Points, in no order, along strands that fork, close into loops and pass close to each other.
Two points are linked if the straight distance between their rows is under 88.3.
K998: -17  23   2   5   9  41   3  12  34  33 -10  16   1 -27   4   2  20  18 -11  13   8
K531: -13  20  30  53  -8   3  31   2 -30 -11   2   3  35  10   3  18 -28   3   8 -30  28
K540: -35  22  24  50  -4 -38  32 -33   1 -15  32 -15  18   8  15  34  11  12  50 -13  56
K480: -12 -19 -30  -5 -15  27   1   7  -8 -14 -42 -15   0  16  16 -28  20   6   7 -46  -5
K45:   4  50 -33  24   1 -10  -4  16   3  13   1 -23 -49  43  18 -31  14  22 -22  11  36
K543:  31 -34  -8 -66  25  30   3  14   2 -14 -20  -6  15  32 -30 -37 -37  29 -11  19 -39
K963:  -2  -3 -11  35 -22  -4 -20 -27   3 -28  26  -6 -42   3  57   6  24 -25  30 -16 -12
K162: -10 -18  12  -1 -27 -22  18   0 -31  21   7  22  55 -18 -57  24  -6   8 -18  26  23
K78:  -7  23  32  43 -45 -11 -25   8 -12 -14   9   4  11 -16   8 -14 -10 -23   5  29  36
K272:  51 -38 -20 -54  42  25   9  18  -3 -15   3  36   3  -1  -4  10 -17  30   0 -15 -51
K104:  -2 -45  -4 -42  23  32 -21 -34   4  -4  -3 -14  29  -6 -20   2 -25   2 -28   3 -66
K320: -11  30  -7  17   8 -26 -11  11  47 -11   4  -3 -54  34  11   3  19 -18  19 -25  27
K670:  -4 -59   1 -19   9 -17  26  19 -18 -14   6  11  -2  20 -25  17 -39   8 -12  13  -4
K910: -14  -4 -16  -3  -2   6 -10  18   4   1 -26   4  34   3   5  -8   3   0  -8 -29  26
K134:  29 -40   4 -56  22  57  12 -29  -2  12 -11 -15  18 -32 -36 -11  -3 -14 -15  19 -81
K590:  18  22  24  25  13 -33 -20  13   0  15  50  -3  10 -15  23   0  12 -16  -5 -19  -2
K813:  29 -40 -24 -30  29   0   2  -8 -16  12   7 -13  51 -12 -14  17  -7   3 -13 -15 -57
K861:  -6 -23   0  28 -48  -6  22 -26 -17  -6 -27  -4  19 -13  -4  16 -16  -8  -4  19  18
K869:  31 -23  29 -40  12  30 -27  -3 -11  11   4 -13  36  -5 -54 -18  -7 -24   5  11 -13
K468: -17  -5 -20 -24  22  27  -1   0   8 -11   6  25 -15 -48  -5  -9   2  -1 -18   7 -48
K54:  -3 -47  17   6  -3 -14  22  -4   0   8 -11 -10  -9  20  17  18 -36 -13 -15 -16 -22
K562:   2  -3 -30  -7  -6  58   9  28  30   7 -21  12   6  -1  13 -20  14 -12   1  23  -5
K270:  -4  49  -5  32   7 -16  27   7 -19  10 -14 -24 -22  32  -6 -16  -8  -2 -10 -15  49
K367:  23 -21  25 -43   4  61  28 -23  -8 -10   3  -6 -15 -16 -34  -9 -11 -17 -14   6 -48
K778: -19  22 -45  50 -29 -24  -8   7   8  -4 -45   0 -28  14  21 -26   4  -4  -2 -18  28
K830: -20  11 -19 -43  21   3 -13   1 -18  16  12  10  -3 -13  21   8  22  24  21  32   1
K855:  -6  23  -2  37 -25  -4 -25  13  23 -38  36  -8 -48  52  32 -13   6  16 -19 -10  10
K604: -20  29  12  33  -1 -55  16 -31 -22 -32 -13 -20  12 -16 -35  26 -17 -18  15  -4  65
K267:  11  24   7  39 -37 -16   4 -20   8 -41   4 -15 -24   4  30  28  21 -18  42 -24  19
K193:  56 -64 -18 -59  31  44   4   2  26 -31   1  -1  10   6 -13 -26 -23  41   8  18 -54
K418: -26  10   2  35   0   9  25 -11  16  54 -28   0   6 -21  18  18   3  14   2   3   2
K155:  29  10 -16  37 -11   2 -18 -14   2  -8  38 -36 -52  46  49 -37  21  10  -3  -1  -3
K878:   7  -4   1 -27 -10   8 -22 -11 -16 -30 -37  -5 -11   0  -9 -40   3  15  -4 -20 -26
K94:   4 -15 -12  -7  16  30  -8   4  -2  53 -11 -12  45 -13 -16   7  11   1   4 -12   7
K457: -35   9  -3  22   4 -46  15 -28  25 -18  -2 -30 -23  28  42  23  -8   1  25  14  16
K335:   9 -13  13  10 -24   3  20 -20 -22  33 -20  18  24 -33 -33  52 -10   7  -8  27   2
K944:  19  18  -2  18   2  15   0  -2 -27 -28  13 -15 -23 -11 -10  35   4 -27   4  -8  40
K951: -35  -8   5 -30  25 -19 -11   9 -24  46  -8  40  17 -47 -21 -12   2 -52  -3  -5 -22
K29: -30  -4 -22  28 -20 -44   7 -16  21   5  16 -30 -43  36  51 -15  10 -16   8  12  10
K50:  17   7  20  -8   7  51   4  14   3  -5  -2  31  -5   8 -44  37  16  11   4 -21  -5
K567: -24   1  -2  -2  21  -6  -8  28 -43  18  11  30  53 -13 -27  17   6  15 -12  25  14
K744:  52 -17 -43 -15  10  15  16  42  65 -47  -4  14 -83  41  35 -57  -2  13  11  38 -25
K179:  38 -26  19 -17   9  44  -3  15 -10 -20 -17  23 -20  21 -42  21 -31  10 -22 -15 -18
K499: -21  20   6   3   0 -62   3 -20 -30 -12 -24 -37  -1 -10  -9  25 -11 -17 -11  14  20
K747:  12  17 -11  10 -18  -9 -17  -8 -17  16  11 -25 -32  26  34 -42  30  26  -6   0  23
K114: -46  31  -4  18  24 -13  16  13 -16  31   2  20  47 -24 -15  17  -6  27  11  25  34
K638:   0  24  15   1   9   4  -5  -9 -25  -8  -3 -13  10   4  13  27 -10   0  42   7 -14
K177:  30 -22  34 -31 -20  44  15  -3  -9   2  20 -22  27  -7 -28 -12 -12  -7   3  27 -29
K55: -40  -1   1   4   2  24  -7  -8  20  31   3  30  -7 -51 -22  13   4 -11 -25   8 -22
K835: -20  26  30  36  10 -20   7 -16 -17   9  16  -5  20  14  14  45 -12  16  40 -14  25
K92: -23  21 -11  17   6 -44  -7  13  20  26 -30  17   2  13  38  -9  23  27  11 -43   6
K840:  17  11  18  -1   5 -25 -17  14 -10  26  23  24  59 -14   7   7  -6  -4   0 -13 -19
K176:  -4  50  -1  24   8 -32   0 -10 -27   0   2  -6 -15 -25 -23  39  11 -39  13 -19  58
K90:   1 -64 -16 -62  15  15  25   4  -5  -4 -26  -2   2  16 -19   1 -23  23 -10  19 -20
K428:   5  23  -6   3 -23 -58  -1  -3 -13 -26   2 -27  11  -2  19  -6 -21 -17 -12  19  10
K293: -15  27  26  25   3  20  25   8  -7   8  -7 -18 -29  21  13 -26   0  -8  -7  -8  10
K953:   9 -30   7 -15   1 -23  -1 -15 -24  20   1   9  59   2  -5  33   4  16  -8 -37 -26
K730: -20  17  22 -14  -9 -21 -36  -6  24 -17  33 -12 -24  -7 -10  13  25  -9 -16   3  39
K770: -19  -8 -19  64 -41 -33   7  -9  -8 -14 -29  -6  -6   1  22   4  -4  -4  -8   7  50
K650: -13 -17  40  43 -17  -7  15   9 -22  13 -10  15   6  -7   3  19 -26 -22   3 -35  -8
K671:  10   6 -10  11  -9  -5 -15   8 -30 -45  16 -38 -11  12   7  16 -21 -34  -9  16  20
K490:  17   9 -18  -2 -10  33   8  28  35 -28   0   4 -30  18  24 -37 -13  -3   3  11 -19
K589:  45 -12 -48  -3  30   9 -21  44  35 -68  26 -17 -83  39  40 -47 -28   0  -2  30 -28
K166: -35  19  -2  34   3 -51  -4  -2 -12  13  15  13  44 -44  11  10  11  14  11  25  56
K654: -23  29  21  24  -6 -15 -10 -10   1  12   8  10  13 -51  -4   1   7 -22   6  30  35
K437:  15 -33   4 -49   8  32 -13  -6 -20  32 -33   7  14  -8 -75 -11   6 -14 -13  -4 -26
K84:  12  40   3 -34  15  32 -25  -8 -37   5  12   9  14  -8   5   7  15  19  34   2 -11
K131:  -1  40  15  -1 -17  -7 -40  29  44 -26  33  -1 -38  39   9   1  25  -8  -3  -6  44
K504:  -9  -2 -20 -36  44   6   9  18  -5   4   6   7 -15   6  12   5  -6  10  -2   9 -28
K726:   4  -1  13 -14 -30   4 -48 -14   3  -3   9  10   8 -24 -20   4  25  -7 -37   5  27
K931:  -2 -18  13 -49   8  30  56  28  27  -6   1  22   2  22 -10 -35 -11  24 -11  -3 -22
K350:   4 -11  13 -42  17  27   2  12 -14  22  14  50  19  -7 -68  31   1  25 -15  -7 -19
K98: -25 -11  -1  -2   0  -3 -17 -15  -7  58 -20  28  20 -68 -43   4  17 -33 -13 -10 -11
K221:   1 -12   0 -25  12  40  20 -19 -16  55 -28   8  48 -28 -50  -5   9   2 -12   1 -28
K476:  23   8  20  31 -17 -32  -5  -2   1   4  40   1 -15 -12  59 -14  31 -23  32 -13  -1
K780:  26 -32   7 -54   5  13  20  11  52  -1  10  19  17   2   1 -27  21  19  -1   0 -22
K568:  42   7 -15  11 -28  11   7  14  55 -30   4  -6 -68  33  46 -53   9   8  10  13 -27
K310:  13  -6 -14 -24 -25 -15 -48   6   5 -35  -4   8  -2   2   1 -18  18   5 -18  -3 -13
K637:  36 -26  17 -57  24   9  -3  11  12   2  23  32  25  -3 -24   5  -3  32 -20   5 -36
K393: -49  17   9  18   4 -26   3 -12  27  34 -28  14   9 -31  24   0  10   6  25 -24   5
K274: -37  37   6  51   6 -44  19 -47  22   3  13 -48 -17  23  30  25   1  -6  20 -18  47
K946: -13  -1 -27  55 -21 -19 -16   6  19  -6 -22 -35 -22  38  45 -24 -16 -22   3 -14   6

A fork is a point with three links, a tip a point with one. Leave the first point through the second and follow the links. Name the first fork or tip that comes.
K134, K367: K131
K726, K310: K267
K78, K654: K835
K531, K650: K637

A piece is all that can be reached along the links. How many separate loops has the piece of each point below (a circle has one, a figure eight two, a Y none), and how many tips (points with one link)?
K221: loops 0, tips 3
K92: loops 0, tips 6
K944: loops 1, tips 0
